Points on a hilly landscape, in no order, each with its height.
From any point a ball rolls to the lowest of the 2 points nearest to it. It stops when none of these is lower. Distance is the straight distance between rows; heights are no part of it.
mon height 15.6: 0  0  -13  13  0  1  9  1  14  0  6  -4  -33  -5  1  -16  1  0  7  31  -21  -4  -5  -8  1  5  -9  -10  16
dizu height 34.6: 3  15  -9  -10  1  2  -4  11  -9  11  -7  -10  18  -1  6  -8  -17  12  2  6  -2  -2  3  4  16  -2  0  11  -7
Vizug height 26.1: 2  -15  2  -3  0  -21  -6  7  -9  -3  19  2  8  -2  1  1  -1  4  6  -15  20  -12  -4  10  22  -6  3  1  -2
damem height 67.7: 4  9  2  0  -8  5  3  -1  19  -6  14  -14  -18  -5  -6  -4  0  12  7  23  -5  9  -16  -19  -13  6  3  5  22
telir height 49.5: -3  7  5  8  -2  7  0  -11  2  -12  -25  13  -24  25  2  -5  9  -7  -2  2  6  -1  -1  -3  -23  2  2  -15  -14
nake height 23.5: 12  2  1  6  16  2  3  -27  -1  -12  23  -6  -13  -1  -13  -3  3  3  -4  11  -5  -13  3  15  8  1  5  19  -6
keva height 37.3: 12  11  -6  -1  -4  14  6  -5  2  2  10  -16  -4  -1  -20  -8  -6  12  -13  2  -2  7  -14  9  3  -7  11  11  14
zolor height 41.4: 2  1  -2  -3  -4  10  -23  0  -4  -8  8  -6  7  13  -1  -20  -4  8  -8  4  4  13  -8  -19  13  -13  6  -3  1
nipot height 20.4: 2  -9  4  0  -7  -4  -6  -2  -6  -10  16  -16  3  -8  0  -10  4  13  3  -1  20  6  -11  5  24  -18  4  3  5
zutun height 60.4: -11  -15  11  12  -2  5  3  2  6  -12  4  -1  9  -8  1  4  21  -8  -11  8  8  4  -11  4  15  -1  6  11  -8
Zim height 44.9: 4  11  8  -14  -11  14  -6  0  -3  0  -20  -4  5  18  3  -12  0  -11  3  15  11  6  -8  -11  -3  -2  -10  -16  -2
bupi height 36.5: 9  8  -5  18  -2  -7  7  -7  2  4  -9  4  -16  -5  -7  4  -12  20  7  -4  3  -3  -16  9  -15  -14  4  19  2
Roko height 61.8: -10  -21  18  6  13  -17  -4  0  -7  -8  12  3  14  -2  8  7  20  -16  -9  5  7  -5  1  0  19  1  4  4  -15
kozi height 39.6: -6  2  3  -5  5  1  -2  4  6  3  4  3  -9  15  12  -10  12  -6  -6  -9  6  1  1  -8  -18  26  -18  -22  5
gavud height 30.6: -2  -12  -20  -10  -12  3  15  11  6  14  -8  3  15  -27  6  11  -18  -7  8  -24  -6  -6  13  19  2  8  2  3  -9
kav height 26.8: 4  -5  4  -5  6  6  9  -26  0  -20  30  -3  -4  -7  -16  -8  1  10  -3  1  1  -1  -8  1  9  -14  8  19  -1
bure height 20.9: -3  -6  10  -5  5  -11  1  -9  12  -13  38  -4  -12  -6  -8  -10  14  11  1  11  5  0  -2  -15  16  -9  -5  6  20
Vomo height 16.2: 2  -5  15  6  8  -8  1  -11  16  -1  26  -4  -24  0  -4  1  21  5  -5  15  11  0  4  9  24  -2  -7  -9  13
sozag height 31.1: -7  -3  -15  -3  -2  9  6  8  13  10  -5  12  18  -4  9  -3  -11  1  -6  -9  -11  9  6  -5  -8  2  12  16  -12
malen height 25.2: 4  -6  5  18  -10  7  15  6  21  2  -3  -6  -13  0  -9  -6  25  1  -11  6  -3  2  -20  6  -12  -1  6  -8  4
pud height 7.4: -7  3  -5  -3  2  -10  -8  10  -15  0  -2  -5  6  -3  1  17  1  -23  6  -22  -9  -16  23  8  0  29  -3  -21  -18
Soza height 22.1: 1  -2  3  6  -3  0  -16  4  -7  5  -7  14  -2  11  -4  -5  -10  5  -5  -22  21  -7  -11  7  1  -3  0  -27  11
Des height 52.0: 10  -9  9  -3  14  -6  5  -15  1  17  11  2  11  -12  -5  -1  -4  13  -4  -15  18  -10  2  30  12  2  19  14  6
Nilo height 23.4: 1  -10  -4  -17  1  -4  -10  -6  8  -3  2  12  10  -4  11  16  -29  -2  19  -17  -1  7  18  -13  0  2  5  19  -9
pezov height 21.1: 0  -1  19  17  -8  6  4  -8  11  7  -6  -13  -14  2  -15  4  27  2  -8  10  6  1  -11  21  -4  9  3  -4  5
Lem height 39.2: 14  7  -20  -6  4  7  5  -6  -2  -4  10  -11  -5  0  -12  -10  -25  9  -9  5  -9  -2  -7  -11  7  -5  12  20  5
zut height 39.0: 0  3  -23  12  8  0  23  -13  4  -7  -1  0  -11  -18  -5  6  -5  5  6  9  -16  -4  -5  7  -14  -7  0  33  -4
bezu height 43.7: 8  -4  -13  -1  -10  0  6  0  3  11  -23  4  -5  -6  3  9  -31  2  25  -5  -11  20  11  5  -14  -13  1  15  0
vama height 19.5: 14  10  -12  -9  -13  14  13  -2  17  -5  5  -23  -16  3  -20  -4  0  -17  0  18  -12  -1  1  5  5  10  -3  3  -6
Fip height 34.4: -1  -6  -17  -13  -11  -6  -12  17  1  -2  -1  -3  13  -4  5  4  -24  2  15  -20  7  6  5  1  12  -6  -2  -8  0
nif height 54.6: 9  13  -1  3  -17  5  5  14  -1  16  -23  -8  1  9  -8  -5  -2  10  0  -5  7  -4  -11  4  -10  -9  -1  -2  5
lapog height 18.9: 1  -9  3  9  -12  4  9  -2  27  -4  16  -6  -34  -4  0  -16  5  -6  9  21  -6  4  -8  -2  -1  3  -1  -15  5
Dif height 24.8: -3  -6  -14  0  -2  -7  -6  13  6  -5  7  -1  -1  1  11  5  10  -10  5  -8  7  -5  13  0  14  7  -9  2  -5
pema height 42.4: -5  6  10  -12  -6  4  -7  10  -11  -5  -20  -2  22  8  4  0  5  -17  2  5  5  2  -5  4  2  2  -9  -19  -10
boba height 44.1: -3  4  6  4  -6  11  -12  -5  -5  -12  8  -8  4  -3  -7  -14  -2  13  0  12  -9  23  -17  -21  -5  -17  9  6  10
zur height 39.1: 3  -1  -6  21  1  -10  14  -5  0  9  -12  20  -10  -8  10  7  -15  23  3  -14  -5  -2  -3  3  -23  -19  6  21  -15
Daro height 23.9: -7  6  8  -12  9  -3  -12  6  -18  -2  -3  12  26  4  24  -4  -15  12  5  -7  6  2  -1  -13  3  -9  -4  2  -3
dip height 44.2: 5  3  29  -8  12  -6  -15  -7  -14  -2  2  5  8  24  -6  2  20  -10  -8  5  14  4  -7  3  5  10  -3  -39  8
Pomin height 30.7: 0  8  10  -12  17  10  1  -3  -19  15  -22  7  10  20  5  -11  15  -12  -20  5  14  -8  9  10  11  10  -2  -15  -8
lum height 35.4: -9  7  3  -7  -22  2  -15  11  3  -11  -3  -18  2  3  7  -9  2  0  14  7  -1  13  -7  -12  19  -15  -8  -23  8
nalon height 31.0: -5  12  -1  -14  12  5  -1  -3  -12  -1  -14  29  8  14  25  4  -21  10  1  -15  4  4  8  -9  -2  2  -9  -6  -8
dav height 37.1: -10  0  4  -12  -2  -12  -3  7  -2  2  -9  -4  27  -16  9  21  -11  -10  11  -8  1  -10  5  6  8  18  11  -3  -18
fom height 23.8: -2  -4  6  -2  3  -4  -7  7  -12  2  1  15  12  -8  19  21  -19  -5  13  -26  -8  1  14  1  -12  18  -10  -8  -6
sodak height 36.0: -13  15  1  3  6  7  7  3  4  0  -5  -3  -28  19  15  -6  22  0  -2  16  -2  1  5  -11  -6  22  -23  -31  5
Rit height 45.7: 5  11  -10  -4  -11  3  7  9  9  9  -32  1  -2  -1  4  13  -16  -6  21  -9  -15  13  21  6  -18  1  -7  0  1
kivim height 11.4: -4  -5  3  -9  16  -11  8  -17  -8  0  22  6  17  -14  12  -4  -2  -5  4  0  -9  -12  16  2  15  3  10  23  -26
parik height 15.1: -13  -6  8  -3  14  -7  -10  5  -10  11  -5  22  29  -10  22  3  -6  0  -2  -10  18  -5  -2  -4  1  1  3  3  -4
baze height 35.9: -6  -10  -19  -16  -4  13  12  -17  9  -29  20  -6  0  -16  2  -1  3  0  10  7  -11  14  8  -8  20  -26  -1  17  3
rif height 47.0: -8  15  -10  16  16  4  -2  11  -6  8  -7  1  -8  10  9  5  18  9  -15  7  -3  -4  12  2  -9  14  -3  11  -9
Mape height 30.9: 8  3  3  6  7  -1  10  -3  5  21  -17  10  2  7  -7  9  4  14  -16  -2  15  0  -2  8  -18  10  23  21  -2
sema height 28.0: -7  0  -16  1  -1  3  18  -12  3  -19  9  -1  -7  -22  -11  -4  -3  14  8  1  -13  5  -10  -22  -16  -23  -1  34  19
Vofun height 41.2: 13  -10  28  -1  -9  -8  -3  2  0  8  10  -17  -6  -2  -19  -1  12  -18  2  8  12  -13  -1  19  19  2  -4  -28  10
Mapal height 2.2: 0  7  -5  18  16  -2  3  -11  1  -14  9  -2  -22  -6  -8  4  12  1  -7  27  -16  -7  -10  -6  21  -4  -3  11  8
zarar height 49.6: 0  0  1  9  -7  3  8  9  5  6  -16  4  -8  1  4  4  1  -14  9  -21  -11  1  1  3  -37  16  -13  -18  -2
vugo height 33.5: 5  3  -33  10  -5  1  19  18  22  9  -7  -1  -9  0  1  0  6  4  -8  1  -11  2  5  -3  -17  4  -2  16  -1
Muzo height 38.4: -3  1  -25  9  5  1  4  13  11  2  8  15  -4  1  11  -5  0  10  -4  -2  -15  6  6  -19  -10  1  -10  17  10
Supu height 34.5: 9  0  -15  12  13  -3  5  -1  -7  12  -18  7  -16  15  3  -15  2  -2  -6  20  6  -7  -1  -11  -10  -2  -5  22  -2
tal height 40.0: 9  8  -28  4  3  -7  16  9  0  5  -34  15  -11  15  -1  -5  -12  1  3  10  -13  7  3  -14  -23  -21  -2  -5  -19
Gapu height 19.2: 2  -17  -2  -10  -6  3  -14  -11  4  -4  -8  21  7  5  13  4  -22  -17  21  -16  4  6  16  -13  -13  3  -1  1  -7
dob height 8.4: 6  -5  17  -3  -4  1  -13  -5  0  8  1  -6  14  10  -16  1  2  7  -4  -3  15  3  -9  16  8  -1  13  -8  15
Vulit height 10.7: -7  -13  -17  -14  -4  6  -5  1  -3  3  -23  20  7  7  12  10  -15  -18  18  -16  6  9  14  -6  -9  -1  -6  -21  1
Satil height 45.5: 2  6  14  1  6  0  -13  -2  9  3  5  -5  -7  18  -5  1  18  16  -10  27  10  10  -10  -7  9  3  -2  -8  26
Sefat height 37.5: 7  15  38  2  -8  -1  -9  4  2  8  -12  -16  -19  9  -15  11  24  -12  -8  20  -2  -12  4  13  23  -5  -9  -26  0
Fol height 66.8: 2  -11  0  -12  -18  7  11  -5  5  -20  31  -24  -8  -20  -3  -11  7  1  9  -2  0  18  -15  -1  11  -15  -2  -8  13
zug height 25.6: 12  7  5  -5  4  2  -1  -1  0  16  -6  5  5  7  2  3  -20  5  -10  -11  7  3  -3  5  -14  12  7  13  -3
vuv height 29.5: -1  4  -16  16  -9  1  14  16  17  5  -11  -5  -20  2  -3  -6  19  -3  1  12  -19  2  -3  -2  -19  2  -8  -4  -1
mib height 44.7: -8  1  4  -14  -12  0  -14  14  -14  -11  -8  0  25  1  2  1  -3  -16  13  -9  -6  4  -4  -5  6  -8  -9  -35  2
natug height 21.9: 9  5  -4  -2  -7  5  0  3  18  2  -6  -8  -20  24  -9  -17  2  1  -6  13  14  2  -8  -15  -7  2  3  -10  8
geziz height 50.3: 9  -3  15  0  16  -9  -10  -11  -7  5  23  15  11  0  -7  -3  -8  16  -8  -24  4  -3  3  10  8  0  13  5  8
Muf height 16.8: -3  -16  -3  -13  -5  3  -4  -6  0  9  7  19  14  -21  20  9  -42  6  13  -26  5  -2  14  -11  6  -8  11  15  -5
kelil height 24.7: -5  3  -1  -9  1  0  11  -9  12  -24  33  -6  -8  -19  -8  -5  5  21  4  -2  -5  8  -6  -19  -4  -15  -6  17  22
soran height 34.0: 12  4  -12  6  -2  -6  4  1  6  0  3  2  -14  -5  -6  5  -27  30  -5  -8  -5  8  -9  -17  -21  -18  5  23  12
Sezod height 32.2: -7  -14  -9  -19  -17  -6  -5  23  -10  0  -14  -2  29  -10  -12  11  -3  -34  1  4  2  -17  8  -1  8  4  2  -25  -9
los height 39.3: 1  1  -25  -3  -4  7  2  -5  9  -13  9  -4  -5  -3  -8  -9  -9  -1  3  13  -12  7  -2  -15  13  -14  5  16  -1
Pov height 37.6: 4  7  -12  -13  -20  1  -18  10  -11  -6  -10  -17  11  2  -1  -8  -17  5  17  -6  2  12  5  -7  13  -15  3  -10  1
Mizeg height 16.3: -10  7  -6  -10  2  -2  -7  6  -14  2  -19  7  6  5  15  21  -13  -9  12  -22  -6  -10  26  5  -5  19  -11  -17  -16
dezim height 40.9: 7  9  -2  4  14  -2  -4  -4  -8  10  5  3  6  3  -2  -5  -6  24  -6  7  9  -3  -4  -1  2  -7  5  30  18
Tev height 20.8: 7  -1  12  -6  3  -1  -4  -5  2  1  6  0  3  5  -4  -6  -6  -7  1  2  10  2  -2  -2  -12  11  2  21  -5
dofu height 33.8: -14  -17  3  -8  -11  1  0  2  -2  -4  -2  1  26  -24  7  14  -9  -11  7  -7  9  0  -4  2  1  3  18  6  -11
Ter height 41.3: -4  -4  -29  0  11  0  24  -13  3  -2  0  8  6  -20  6  4  -5  8  7  2  -16  -3  12  -3  2  -8  3  40  -1
taga height 53.6: -5  -5  5  -10  1  1  12  -4  -5  8  9  -5  25  -25  3  5  -7  13  -8  -18  18  -9  -9  24  13  -7  24  4  -4
mined height 16.5: -11  -4  -11  7  4  -6  -12  13  -1  -1  -1  1  -4  3  8  11  13  -15  -5  -21  7  -17  14  2  0  23  -6  -14  -9
Pog height 33.3: -7  -22  5  3  -11  5  0  6  -7  5  -14  23  12  -19  11  18  -22  -4  1  -26  1  11  -7  -3  -29  3  0  -3  2
filas height 53.1: -1  -1  -3  3  -21  5  10  18  4  11  -25  -7  8  -13  -4  5  -10  5  0  -21  -4  -1  -15  15  -20  -5  3  -2  1
zif height 19.1: 5  5  2  5  15  -8  2  -14  -11  -1  11  -5  -1  -6  1  -8  -2  -4  9  16  -8  -12  8  16  20  1  0  18  -19
popob height 37.4: 7  5  -17  21  18  -10  19  1  -12  12  -30  14  -9  15  7  -7  -6  8  -4  16  -3  -1  -1  -12  -23  -13  2  12  -14
rego height 42.6: 7  -7  31  0  4  -18  -10  -5  -4  5  13  -8  -2  21  -14  5  17  -8  -2  8  7  4  0  12  20  1  -2  -34  10
botiv height 58.7: -4  -8  3  4  -18  14  8  12  6  -1  -8  -13  6  -16  -5  0  18  -1  -12  4  7  -3  -14  16  21  -13  7  3  -2
pupo height 44.3: 4  -9  12  -4  -7  2  -4  10  1  7  -16  -10  0  4  -1  -6  16  -30  -4  5  21  -9  -1  0  -9  19  -15  -21  4
bilop height 31.5: -9  0  -3  -2  -10  -3  -10  12  10  -10  8  2  4  4  12  0  4  5  19  1  -1  9  -3  -9  4  -4  -10  -2  8
tabul height 28.9: -1  -10  -15  -3  -12  5  15  4  12  -2  1  -7  6  -20  -5  1  0  -13  3  -18  -7  -3  5  22  -6  8  -3  4  -6
keda height 31.3: -4  -14  -6  -17  -1  4  11  -9  1  -15  25  3  9  -13  5  -9  -5  8  1  -10  -3  3  5  -7  12  -22  10  18  -8
fusaf height 28.4: -2  -15  0  -14  -21  10  0  11  4  -2  -14  -8  15  -17  -12  3  7  -37  -8  0  -2  -16  1  4  10  7  3  -8  -16
zat height 15.3: 9  14  1  -2  0  3  -1  -2  5  2  0  -14  -11  4  -9  -3  1  -13  0  17  -6  0  6  -1  -7  21  -2  11  -7
mamu height 25.4: -3  10  -7  3  -10  6  13  -5  17  -10  7  -12  -5  -8  -7  4  2  3  2  -9  -11  2  -6  16  -10  7  0  6  -4
fet height 36.3: -9  10  -18  -6  -8  9  -6  15  6  2  -16  6  6  9  19  -3  1  10  14  3  -5  17  -2  -15  -3  -13  -16  -8  13
pup height 48.6: -1  -12  9  -1  4  -5  1  -7  -1  -6  26  9  4  -14  -2  -4  -4  19  -1  -30  8  -3  -9  2  0  -10  3  16  16
febos height 10.2: 5  11  1  14  10  4  6  -6  -5  2  6  -23  -11  -3  -9  0  12  -8  -2  30  -23  -3  -8  -2  -5  19  -8  10  2
lebim height 22.7: -11  17  -6  4  1  10  2  9  -6  4  -33  10  5  11  12  -1  6  5  1  6  1  -7  5  2  2  -4  -6  -3  -11
Mevup height 34.7: 9  12  5  7  2  6  2  -8  10  8  -9  -3  -3  12  -20  3  3  15  -16  3  5  5  -13  8  -9  -1  23  15  9
rik height 37.9: 5  15  -13  8  6  -1  0  6  -4  10  -3  -4  2  1  -1  -3  -5  12  1  21  3  -6  -2  5  15  0  -8  24  4
bovuz height 26.4: -1  -15  -6  6  -14  -1  -14  13  -13  7  -4  -1  11  -14  -3  -3  -14  3  -6  -21  26  -8  -17  10  3  -4  5  -16  16
pama height 30.5: 6  4  -10  3  9  -3  8  -10  -7  7  -15  10  -19  21  16  -14  2  -6  8  11  12  5  3  -18  -20  2  -20  4  0
zusak height 47.9: 5  -4  -4  7  -9  -4  12  7  13  12  -20  8  -6  0  8  17  -12  -10  10  -17  -9  14  9  1  -36  13  -4  3  -9
Goza height 30.1: -13  -22  -1  2  -10  2  -9  9  -16  1  4  6  25  -31  -3  13  -19  -2  -1  -17  17  -2  -13  0  -7  -2  11  -4  8
lugi height 27.7: 5  3  18  7  27  -11  -11  -10  -18  2  12  7  8  15  -4  0  19  5  -7  15  -6  -2  13  5  16  2  6  6  -3
salu height 41.9: 7  10  -25  11  -4  -3  4  -2  -2  0  -22  7  -16  8  -3  1  -27  8  16  4  -18  5  1  -6  -16  -18  2  9  -8
Zamiz height 34.9: 8  14  20  8  7  -10  -4  -3  1  2  5  -21  -34  9  -9  10  18  -8  -1  31  -5  -8  11  7  22  1  -7  -15  -5
tenip height 23.7: 7  5  2  -9  -12  9  6  8  10  -2  -3  -20  -2  -3  -14  -4  13  -23  -10  3  -6  -9  7  6  20  6  -4  -2  -15
fiki height 52.8: -6  9  19  6  21  -5  -11  -7  -18  6  4  17  6  8  13  -5  2  5  -2  -8  3  -1  5  -3  -15  11  -9  4  3
kemo height 29.9: -8  11  -13  1  0  2  4  5  -3  14  -27  5  18  -2  16  -3  -11  2  13  7  -18  -4  16  6  7  0  1  11  -12
Bik height 54.8: -11  2  -11  -2  -26  13  7  17  8  -2  -19  -10  13  -10  -1  0  2  6  6  -5  -13  10  -7  5  -8  -10  4  10  0
fufo height 51.4: 1  -3  0  9  -8  5  7  17  -1  16  -24  10  0  -4  -2  9  -7  -4  -11  -30  -1  -11  -3  15  -26  7  -3  -13  -4
nevez height 35.5: 1  14  -6  -19  4  0  1  0  -13  0  -7  15  2  18  20  1  -11  3  10  -14  3  13  3  -3  -3  9  -26  -28  0
vedek height 10.1: -5  17  6  9  0  10  -1  12  -2  6  -22  3  2  10  -1  -1  19  -4  -18  11  -9  -14  6  11  20  4  -2  -3  -12
tove height 7.1: -1  -14  11  4  -4  9  -15  3  13  -3  -5  7  -9  16  -7  -2  15  -20  -17  6  13  -1  -10  0  14  -4  4  -26  6
vozal height 51.0: -7  9  9  14  20  -10  -7  2  -21  3  6  -5  2  3  12  1  14  10  4  3  -2  -7  13  5  -6  18  -13  8  -1
mif height 15.9: 1  -5  9  9  -6  2  -12  0  17  5  0  5  -16  20  -3  -8  5  4  -4  -3  15  -4  -5  4  0  4  0  -27  15
Tadil height 33.6: 8  8  11  -7  15  -3  -14  -3  -10  11  -5  4  16  23  -3  -6  12  3  -19  12  6  1  8  6  15  6  10  -5  0
pasop height 39.7: 7  5  28  -5  -12  -8  -3  12  -7  1  -2  -16  -9  4  -10  5  19  -26  -2  10  -1  -13  3  4  14  8  -11  -30  -6
Rap height 39.8: -1  3  18  -5  2  -5  -7  -2  -11  1  -5  -4  20  -5  -2  5  2  -13  -1  -3  2  -7  -5  13  5  9  5  -5  -15
tugu height 15.5: 6  10  26  7  -7  5  -13  -3  1  10  -13  -5  7  11  -15  3  16  -3  -11  7  10  0  -12  16  -4  5  1  -14  9
Nafir height 22.0: 3  0  -2  6  -3  2  11  -13  18  -8  25  -4  -21  -7  -8  -9  13  0  3  2  -7  2  -6  8  -3  7  -5  -1  7
varuk height 63.8: -6  -22  7  -8  -2  -7  -9  16  -4  -6  13  -5  23  -9  -8  2  7  -25  -11  -1  0  -4  -14  -2  11  2  1  -17  -7
bovi height 40.8: 1  1  -11  25  18  -5  11  -18  -6  0  8  1  -24  -7  -9  -8  5  1  3  8  -17  -4  1  0  -17  2  -9  22  2
nus height 67.3: 3  1  -1  -10  -12  2  5  -1  10  -11  31  -33  -6  -8  -6  -7  2  5  2  21  -4  16  -15  -12  8  -3  1  -5  16
zuri height 42.5: 4  1  7  4  7  12  -3  2  -5  14  -12  -5  -12  14  -1  -11  20  -16  -11  0  10  -2  6  3  -15  22  -9  -15  -2
kife height 31.2: -3  2  -15  -3  -3  4  1  -7  -6  -10  7  -4  -1  -17  -1  0  -23  32  3  -6  -13  9  -8  -19  -4  -22  4  28  15
fubu height 15.4: 6  13  -6  -2  11  -10  1  -10  -4  -15  29  -15  -10  -9  -8  -1  -5  6  15  11  -20  -2  -2  -3  4  4  -14  6  9
faf height 51.9: -8  9  10  14  7  8  -1  -14  3  -5  -9  17  -14  19  -1  -7  12  3  -8  12  -4  5  -5  -10  -18  -4  3  2  0
Gat height 36.1: 0  3  8  12  19  0  -5  -10  -1  12  -10  13  -10  24  -3  8  16  13  -17  -3  15  -4  8  2  -24  13  15  7  6
ral height 47.2: -5  6  4  -2  -7  15  -9  -9  7  -13  -16  6  -10  20  0  -8  2  -19  3  13  -3  2  3  -9  -2  -1  -5  -20  -16
Zelum height 43.5: -1  8  10  7  4  -4  -11  -1  3  -2  9  -2  -6  6  -5  -4  7  24  -2  23  12  3  -13  -7  8  -12  0  18  25
Vitim height 39.9: 11  4  2  4  15  -8  -4  -17  10  16  -6  11  -16  30  -11  5  10  22  -8  10  13  6  5  0  -22  8  6  -4  23
raz height 42.0: 6  5  21  -6  -24  2  1  14  3  4  -14  -15  -7  -3  -1  2  17  -23  10  11  2  -16  5  2  -6  11  -15  -16  1
dudo height 64.5: -6  -19  1  -14  -16  -7  -2  4  -9  -23  15  -16  18  -15  -16  11  -4  -16  -5  -11  0  4  -13  4  18  -12  12  -24  -8
tume height 38.5: 0  8  4  1  -10  9  -15  5  10  -12  4  -10  -8  10  -3  -4  3  4  -7  15  1  8  -6  -12  25  -9  -2  -11  -1
Dum height 30.8: -2  -16  -18  -15  -5  -22  -3  17  -1  -6  15  0  23  -12  7  11  -11  -3  4  -20  8  -8  3  -1  16  0  6  -6  -4
Pavez height 10.6: -4  13  -13  11  6  -6  -5  -9  5  -9  8  -3  -17  1  3  -3  0  5  12  23  -18  -2  1  -14  3  1  -17  3  8
Situv height 26.2: 8  7  -8  2  -6  1  -1  0  10  2  -11  1  -16  15  5  -10  -15  6  8  8  10  8  -9  -19  -20  -7  -9  3  5
mag height 22.2: 2  2  -2  -6  0  -15  3  -2  6  -14  26  -14  -3  -7  -2  9  10  -15  13  -2  -21  6  11  4  2  16  -9  -3  -15
vafu height 63.0: -13  -25  2  -5  3  -22  -5  10  -14  -7  9  8  21  -4  -4  9  8  -23  -13  -1  7  -12  3  -2  20  2  15  -12  -17
gufe height 65.3: -7  -17  -15  -20  -8  1  7  -4  -8  -27  20  -12  15  -22  -3  7  -10  0  -3  -28  -2  4  -5  8  10  -16  18  -16  -6
finul height 48.5: -1  0  6  2  2  2  -3  -5  -3  1  6  20  3  -3  7  -4  -20  11  10  -13  -6  6  5  -17  -18  -9  -10  24  5
San height 24.1: -3  0  -2  -7  18  1  -8  9  -20  14  -11  16  22  5  19  -10  -1  -7  -10  -6  17  -15  4  4  12  6  -4  -17  -12
nati height 19.3: 6  -6  -1  19  6  0  8  -6  14  8  -5  -1  -40  8  -2  -14  12  -2  -10  43  -9  0  -9  -12  -1  -4  -1  -14  17
Rinu height 18.8: 0  0  7  -7  1  -22  12  -14  -3  -22  34  -14  3  -7  -4  5  6  -7  14  -1  -10  4  0  6  9  -2  -6  4  -1
les height 45.2: 10  -7  10  9  12  7  3  -16  -5  21  -21  4  -12  28  -6  -7  23  -8  -13  5  19  -4  18  16  -10  11  -1  -16  11
fole height 66.2: 1  -12  2  -12  -6  3  8  -13  0  -29  33  -17  6  -17  -5  -8  2  3  -5  -21  6  7  -10  8  6  -17  4  -10  6
Besav height 20.2: -2  2  16  -3  26  -14  -6  -6  -18  6  16  10  18  5  8  -5  0  -5  -7  1  -5  -8  13  -3  9  8  11  7  -22
Vamib height 31.6: -2  15  7  6  8  1  -10  -2  -4  -3  1  -8  -25  20  0  4  18  -6  -1  18  -1  -4  11  -1  11  16  -9  -19  -3
niden height 46.3: -1  -7  22  -3  2  5  -6  -2  0  -2  10  21  2  -2  -6  -5  -16  17  -7  -24  4  -2  -1  -16  -15  -13  7  19  5
guv height 24.6: -3  -13  -14  -11  -4  9  2  10  7  19  -7  19  20  -12  22  6  -26  0  0  -17  1  -1  12  -1  7  1  11  2  -10
kogi height 50.6: -4  7  21  1  17  -6  -12  -11  -15  -1  11  19  10  -1  6  0  -15  8  12  -6  -12  -1  12  -14  -7  2  -11  18  -9
bot height 29.4: -8  -22  0  -5  -9  1  -6  7  -7  4  -7  18  20  -20  13  22  -26  -6  20  -28  -8  12  9  1  -10  -1  -2  -2  11
ver height 27.0: -1  13  4  2  0  -2  -7  -2  6  -15  17  -10  -14  10  -6  5  14  -5  -5  -3  -8  -6  10  4  12  16  -1  -12  -11
laki height 53.4: -7  6  -4  5  3  6  4  -4  1  -7  -17  15  0  8  8  1  2  0  -1  3  -18  8  -1  -18  -31  1  5  11  -12
vaf height 43.1: 1  0  -13  26  17  -1  13  -1  -10  15  0  -2  -16  -2  -1  -4  17  8  -12  -2  -8  -9  10  8  -14  6  3  18  -6
sor height 56.8: -12  -8  -10  -1  -19  13  -3  12  10  -5  -17  -5  13  -5  3  2  -1  -8  -1  -2  -3  0  -3  5  18  -10  10  0  -10
Gom height 10.5: 2  -1  0  12  10  7  2  -13  12  -8  21  -4  -22  -3  -13  7  18  10  -14  17  -3  2  -6  16  28  -11  0  4  17
Nogi height 50.7: -9  19  -9  18  10  7  7  2  -13  9  -21  6  -8  8  8  5  14  4  -2  0  -16  3  6  -3  -32  12  -4  6  -10
gike height 14.8: 8  -15  19  -2  -2  -11  -6  -4  -12  6  13  -15  9  -2  -15  -4  11  5  0  3  14  5  -12  22  28  -17  8  -10  14
melov height 43.8: 8  3  15  -11  17  2  3  -8  0  11  15  11  1  -5  -5  -1  -21  24  -10  -12  12  -3  9  -12  -3  -4  6  36  10
leniv height 55.2: -12  -11  0  -20  8  -7  17  -4  -5  2  21  5  31  -34  20  18  -14  8  -3  -19  15  -10  -3  1  9  -4  24  3  -8

Where does a ball stop that starts at each point below?
zutun | tove
rego | Pavez
bupi | Mapal
bezu | tove
pupo | Pavez
zur | Mapal
zuri | Pavez

Call two points neighbours if one is among the 2 nearest of the other. Go from one point of each pair to the other, from neighbour to neighbour, staying as low as possible. Name the highest point that can't be avoided.
Vulit and Pavez | gavud
kivim and parik | Tadil
Vulit and Muf | Nilo
pud and Vulit | Mizeg
